Each row is a point on a landscape with many peaks, with its height.
A climber steps from a point to the highest of its 5 nearest points, and stops where none of them is higher. Distance is the straight distance between rows; heights are no part of it.
rulub: [ -2 -15  15  -2  19  -1   8  12   7  10  12  15  12   2   5  24  13   9
  -2   3]  (h 45.9)
tef: [  0 -13  12  -5  10  -3   6   2   6   3   8   3   4  -1   4  19   2  11
  -6   3]  (h 51.4)
seziv: [ 24   8   0  13   2  13   5 -19  -7 -14   0  -7   6   1   8  -9 -23   4
   6  17]  (h 62.3)
tidub: [ -1 -10   9   1   8   2   6  14   1   5   9  21  18  16   2  13  11  12
   4  -1]  (h 54.7)
dasaz: [  7 -12  15   1   5  11   9   8  -4  -5   9  15  22  18   2  10   0  14
  11   2]  (h 85.5)
Rugi: [ -8  11 -12   9  -3  -7  -6   5   4  12  -8   3 -15  12 -17  -3  -1  -4
 -11  -8]  (h 60.4)
bokig: [ -6 -16  21  -1  29   2   8  24  14  12  13  20  20  -3   8  29  29   0
   5   9]  (h 43.4)
Fabob: [  9  -7   2   5  -6  16   9   2 -13  -7   2  16  24  25   5  -6  -2  11
  15   4]  (h 84.5)
dira: [ -8 -17  15  -4  27  -2   6  19  14  13  13  15  11  -7   9  29  22   3
   0   3]  (h 44.2)
zanab: [ -8 -10   1  -5  16 -13   0   7  13  16   6   3 -10 -14  -2  22   6   0
 -17  -4]  (h 49.0)
vabi: [ 11   8  -8  14  -4   7   0  -4  -8   1  -3   1  -4  14  -3  -8 -12   7
   1   7]  (h 44.4)
lok: [ -6   5 -17   7  -9   0  -3   5  -5   7  -2   9   1  19  -7 -11   5   2
  -1  -7]  (h 13.2)
rep: [  1   7 -26   6 -24   8   2  -4 -19  -3   0   4  10  10   2 -28   1  -3
  10   0]  (h 26.2)
fis: [-3 -8 -7  3 -9  6  4  7 -8  0  5 18 18 24  3 -8 10 11 10 -7]  (h 70.4)
bobib: [ -8 -28  21 -34  11  -2   7  -1   1 -11   4  -1  11 -13  22  17  15  -4
  14  -8]  (h 59.0)
Nozi: [-10   3  -5   3   7 -11  -5   8  10  18  -2   3 -17  -1 -17  13   1  -3
 -16  -8]  (h 66.5)
rusar: [ -4   4   2  -3   3 -13  -8  -1  12   6  -4 -14 -24 -15 -13   9  -3  -6
 -18  -4]  (h 57.6)
dage: [ 21  -3   7   8   1  16   9 -13  -7 -13   3   2  17  11   5   3 -18  11
  11  15]  (h 83.4)
mak: [  3 -25  24 -19   7   4  10  -2   3 -13  10  -2  16 -10  12  18   2   3
  13   0]  (h 78.2)
gogi: [ -4 -24  20 -23  10  -2   8  -2   5  -8   9  -2  11 -15  16  19   8   4
   5  -2]  (h 62.2)
fevot: [ 7 -4  2  6  1  7  7 -2 -6 -1  5  8  7 15  0  4 -8 15  1  6]  (h 80.2)
Zugi: [-12 -17   5 -24  11 -12  -2  -5   5   0   2  -9 -10 -21  13  15  10  -2
  -6  -7]  (h 67.9)
linu: [ 10  42 -16  24 -12   6  -8   1  -5   0 -17  -2  -7   3  -9 -36 -10 -22
  11   1]  (h 66.4)
bodov: [  8 -26  24 -20   4   8   9  -8   0 -18   5  -8  17  -8  10  13  -5   4
  16   4]  (h 85.7)
lon: [ -9  -1   3 -22   3 -16 -14 -11   4  -6 -12 -24 -25 -21   9  -4   7 -10
  -7  -9]  (h 74.2)
dufo: [-13 -11   3 -26   6 -15 -11 -10   2  -1  -6 -15 -17 -19  12   6  10  -8
  -5  -8]  (h 71.6)
mir: [  0   1 -11   8  -7   3   0   5  -9   3   1  12   5  21  -3  -8   1   8
   0  -1]  (h 4.4)
pep: [  7  32 -17  21 -13   6  -7   0  -9   2 -13  -2  -8   9  -8 -30  -8 -15
   7   2]  (h 63.2)
bir: [ -3 -14   9 -14   6  -7   2  -7   5  -3   5  -8  -6 -14   8  14   3   4
  -7   0]  (h 54.0)
Gav: [  1  29  -4  17  -4  -1  -9   4   6   7 -15  -6 -20   2 -22 -13 -12 -12
  -6   1]  (h 60.5)
gamef: [ -4 -12   4  -3  11  -6   3   3   8   8   9   3  -2  -2   1  20   3   8
  -8   0]  (h 49.2)
Bip: [ -6 -12  10   1  15   3   5  20   4   7  11  26  23  16   3  13  23   9
   7  -1]  (h 27.2)
pifa: [ -5   7   5  -8  -2 -13 -14 -10   7  -6 -10 -26 -26 -25  -3  -7  -1 -13
 -10  -4]  (h 79.7)
fik: [ -5 -19  14 -19   8  -6   5  -3   5  -4   8  -4   2 -12  12  18   5   5
  -3   0]  (h 60.8)
Vif: [ 14 -16  20  -5   2  14  13  -8  -4 -17   5  -2  21   3   6  11 -16  11
  13  11]  (h 88.2)
feto: [ -6 -19  15 -12  13  -5   6   3   7   3  11   2   5 -12  10  25   9   7
  -4   2]  (h 71.9)
Vurov: [ 19  15  -8  18  -3   9   0 -11  -9  -6  -3  -2   1  11   3 -12 -17   5
   4  14]  (h 55.9)
sizim: [  5 -18  22  -9   7   5  10   4   4  -6  12   5  15   1   8  21  -1  11
   7   4]  (h 74.9)
veb: [ -9   0 -18   3 -13   1   2   8  -7   6   1  12   9  17  -3 -10  11   6
   0  -8]  (h 3.0)
maf: [ 12  -3   6  -1   0   3   2 -18  -1 -12   1 -14  -4  -8   7  -2 -13   5
  -2  12]  (h 38.5)
gemo: [  0  32 -27   9 -35   8  -2  -2 -15   2  -6 -10   2 -16 -10 -39  -1 -32
  14  -3]  (h 36.1)
gena: [-10   9  -2   1   6 -13  -7   6  15  14  -5  -4 -24 -10 -21  13  -2 -11
 -20  -6]  (h 62.1)
neli: [  8  39  -9  24  -5   4  -9   2   0   2 -14  -5 -16   1 -14 -24 -15 -15
   2   4]  (h 77.3)
mapa: [ 22  29  -3  26   0   6  -2 -14   1  -9  -3 -11  -8  -7   2 -19 -22  -5
   2  12]  (h 78.7)
Kod: [-15   9 -24   3 -20  -2  -3   9  -5   8  -5   4  -2   8 -15 -17   8 -11
  -3 -14]  (h 50.3)
devuv: [ 12  17   2  13   0   0  -7 -14   5 -10  -6 -22 -15 -15   1 -13 -17  -5
  -4  10]  (h 66.7)
Dati: [ -1   1   3  -7   0 -11  -7 -10   6  -3  -3 -19 -17 -19   0   4  -3  -2
 -11   0]  (h 70.5)
zav: [ -6 -11   5  -6  11  -8   0   5  11  11   6   2  -6  -9   1  21   6   5
 -13  -1]  (h 51.5)
dov: [ -4   0 -27   0 -29   8   3  -1 -19  -1   4   4  17   5   3 -22   8  -2
  11  -3]  (h 47.1)
nup: [ -2  -7   5 -13   2  -9  -4 -11   3  -5  -1 -17 -14 -17   6   5  -2   1
  -9  -1]  (h 62.0)
Sitek: [  9   3   3   5   0   0  -4 -13  -1  -8   0 -15  -9  -9   2  -1 -12   5
  -6   9]  (h 31.5)
baro: [ 19  41  -1  29   2   2  -5  -9   8  -7  -8 -13 -12 -17  -1 -25 -24 -13
   2  10]  (h 85.9)
remop: [11 -5  3  6  0 11  7 -1 -9 -5  2 10 14 20  2  0 -9 14  9  8]  (h 85.4)
Fozep: [ -3 -21  21 -16  15  -1   8   7   8  -3  13   4  15 -12  12  26  11   2
   5   1]  (h 70.0)
Buv: [ -7 -11   6   1   3   6   5  19  -1   0   9  24  27  21   5   4  22  10
  10  -5]  (h 14.4)
zagat: [  6   1   2   5   0  -2  -1  -6   2   0   0  -8 -10  -2  -5   3 -10   7
  -8   6]  (h 89.9)
meb: [-12 -23  12 -34  10  -7   1  -7  -2 -10  -2  -5   0 -12  22   9  14  -5
   6  -8]  (h 55.3)
Tefom: [ 12  25   0  17  -1   0  -7  -7   7  -6  -8 -17 -19 -12  -7 -13 -18  -7
  -3   9]  (h 65.2)
pekon: [  4 -25  22 -26   3   4   6 -12  -3 -19   1  -9  10  -9  15   9   1   3
  13   2]  (h 83.5)
dibe: [ -5  -3   2  -3   6 -11  -3   0   8   8   1  -7 -14 -10  -8  14  -1   1
 -15  -3]  (h 54.5)
gimag: [  5   8   1   6   0  -6  -5  -5   5   1  -2 -14 -16 -10  -7   1 -11   1
 -11   3]  (h 45.0)
mabag: [  2  18 -31   9 -27   8  -3  -3 -15  -1  -7  -1   5   3  -3 -33   0 -14
  10  -2]  (h 26.3)
kud: [-10 -21  17 -22  20  -5   6   7   9   2  10   1   9 -19  17  25  18  -1
   3  -1]  (h 76.2)
Sube: [  8   6 -20  10 -16  12   4  -7 -19  -3  -3   8  15  19   4 -23  -4   2
  13   5]  (h 63.6)
zar: [  9  -2  -9   9  -8  15   5  -3 -17  -5  -1  11  19  24   4 -14  -7   9
  13   5]  (h 82.6)
rolor: [ 6 -2  4  4  3  0  2 -1 -2  1  4 -1 -3  4 -2  7 -8 10 -7  4]  (h 9.0)
vik: [  4  20   6   7  -5  -8 -12 -10  10 -10 -10 -26 -25 -26  -4 -17 -13 -13
  -7   4]  (h 53.1)
lud: [ 18  29 -15  26  -5   7  -3  -7  -7  -1 -10  -2  -7   6  -2 -24 -15  -8
   6   7]  (h 61.7)
mogu: [-6 -8 -3  3  0  1  3 12 -2  6  7 20 15 18 -1  1 14 10  1 -7]  (h 29.4)
pesun: [ 11 -17  20  -5   3  11  11  -4  -1 -11   8   1  16   3   6  13 -10  11
   8   7]  (h 87.0)
tifu: [ 0 -2 -1  7  4 -2  0  5 -1  6  3  8  0 13 -3  7 -1 11 -6 -2]  (h 20.9)
resul: [ 17  39 -10  30  -2   8  -6  -6   0  -2 -10  -5  -9  -2  -4 -27 -19 -13
   5   8]  (h 75.9)
sak: [-11   8   2  -6   4 -15 -10   0  16   8  -8 -18 -27 -22 -16  12  -3 -14
 -19  -8]  (h 52.9)
Luz: [-1 -9  5  3  8 -1  5 12  2  6  7 17  8 14  1 13  6 12 -3 -2]  (h 54.3)
Kuv: [ -1   8 -13  11  -7   0  -4   4  -4   6  -5   5  -4  16 -10  -7  -1   4
  -6  -5]  (h 9.7)
fugef: [-13 -13   3   4  17  -3   2  21   8  15   9  26  14   9   2  12  27   4
  -2  -3]  (h 14.2)
duzog: [-16   2   2 -26   7 -19 -17  -8   4  -1 -13 -21 -30 -20   8  -4  10 -15
  -7 -15]  (h 72.5)
bara: [-14   2 -13   5   5  -9  -4  13   8  16  -1  15  -6   7 -15   3  14  -5
 -14 -12]  (h 63.0)
nub: [  4  18   3   9  -3  -5 -10  -4   9  -2  -5 -17 -23 -14 -13  -5 -13  -8
 -11   4]  (h 48.2)
pas: [ -2 -15   9 -25   3  -6  -1 -13  -3 -12  -2 -14  -7 -13  16   3   3   1
   0  -2]  (h 25.5)
befi: [-15   3 -16   4  -3  -6  -5  12   4  13  -4  13  -4  13 -16  -4  11  -2
 -11 -12]  (h 62.5)
rovev: [ 20  18  -4  19   3   6  -1 -16  -1 -10  -3 -12  -7  -5   3 -13 -21   1
  -1  15]  (h 73.4)
pila: [ 21  -7  10   1   2  15  10 -21  -8 -21   3  -8  14   0   8   0 -21   6
  11  18]  (h 87.8)
pum: [  7  -8  -4   3 -12  19   8   2 -18  -9   2  18  31  25   7 -13  -1   7
  21   3]  (h 82.3)
tas: [ -4  -9  -7  -2 -17  15   8   8 -14  -7   9  19  35  20   7 -14  13   8
  20  -3]  (h 78.3)
reku: [-19   6 -10   3   9 -13  -6  15  13  23  -8  10 -17   3 -26   8   6 -13
 -20 -11]  (h 64.2)
kob: [  3  16 -12  14  -8  -1  -6   1  -2   6  -9   0 -13  12 -12 -11  -9  -2
  -4   0]  (h 28.7)
Patad: [-15 -23  12 -32  13  -9   2  -2   3  -2   1  -2   0 -18  23  17  18  -5
   3  -7]  (h 69.3)
Lifed: [  3  -1   5  -8  -1  -6  -6 -15   0 -12  -4 -23 -15 -17   8  -6  -5   0
  -5   4]  (h 54.4)
pof: [ -2 -23  18 -26   6  -1   4  -8   0 -14   4  -8   5  -9  17  11   6   3
   8  -1]  (h 70.9)
Keku: [ -4 -11   8  -1  14  -2   4   9   7  10  10  11   4   1   2  19   9  10
  -6  -1]  (h 48.1)
Gup: [-15  19 -15   4 -11  -6  -7  12   4  12 -12   3 -15  10 -27 -13   4 -17
  -9 -13]  (h 58.6)
rodu: [-11  30 -21   9 -23   3  -9   6  -6   5 -14  -3  -9   3 -19 -31   1 -24
   4  -9]  (h 54.9)
zezem: [ -5  24 -27  10 -26   4  -6   1 -11   2 -11  -4  -3   2 -13 -32   1 -20
   8  -5]  (h 47.2)
kamom: [ -1   1  -4   6   3  -6  -1   4   5   9  -1   3  -9   7  -8   9  -1   5
 -10  -2]  (h 81.5)
Vefe: [ -9  -5   0 -10   8 -14  -7  -2  13   8   0 -11 -22 -20  -5  15   3  -6
 -17  -6]  (h 54.6)
vazev: [-12  -1 -14   5  -4  -4  -1  11   0  12   0  15   2  15  -9  -4  10   3
  -5  -9]  (h 58.5)
Dareg: [ -3  -8 -14  -3 -27  16  10   6 -18  -7  13  12  37   8   9 -17  12   5
  21  -1]  (h 72.2)
Zodas: [ -5  11   3  -5   1 -12 -11  -1  15   6  -7 -17 -27 -20 -16   7  -4 -11
 -17  -5]  (h 56.6)
Mab: [ -1  -2 -24   1 -28  12   5   0 -23  -4   4   8  23   9   8 -23   6   2
  13  -1]  (h 57.9)
bes: [  2   0   1   4   2  -5  -2  -3   4   5   0  -7 -11  -3  -5   7  -9   5
 -12   2]  (h 45.3)
dep: [ 12 -13  16   2   3  13  11   0  -4  -8   7   7  19  11   3  11  -8  13
  12   8]  (h 86.7)
pob: [ -5  14  -1   7   0  -9  -8   4  10   9  -7  -8 -23  -6 -20   5  -6  -8
 -17  -2]  (h 62.4)
koto: [-18 -22  15 -39  19  -7   1   0  -2  -6  -2   3   4 -12  30  15  22  -8
  15 -12]  (h 58.8)
sutas: [ -8  -8   0   3  13  -7   1  10   7  15   7  14   0   2  -1  17  10   7
 -11  -4]  (h 49.8)
Verid: [  1  29 -13  18 -11   1  -9   4  -2   4 -15  -2 -14   8 -18 -22  -8 -15
   1  -3]  (h 65.3)
dudo: [ -5   9 -30   5 -27   5  -2   0 -14   2  -3   1   7   8  -3 -27   4  -7
   5  -6]  (h 9.8)
ked: [ 5 -9  7 -1  4  1  6 -2  1 -1  5  2  4  4  1 12 -5 12 -2  6]  (h 41.9)
Raf: [  1 -10   9   1   6   6   7   8  -1   2   8  14  16  16   1  11   2  14
   4   1]  (h 76.3)
Barop: [ 14  -2   4   9   0  10   6  -9  -8  -6   2   4  10  14   4   0 -16  11
   7  12]  (h 84.0)

Call two points neighbours if one is among the 5 nearest of the other. Go from one point of each pair to the other, from neighbour to neighbour, staying as high as possible. Name the lowest point that can't be avoided.
neli and Vif -> seziv
kud and pifa -> Zugi
Vif and kud -> Fozep

Where does a climber stop that starts at each point below?
fugef -> Vif
Dareg -> Vif
nub -> baro
tas -> Vif
Bip -> Vif
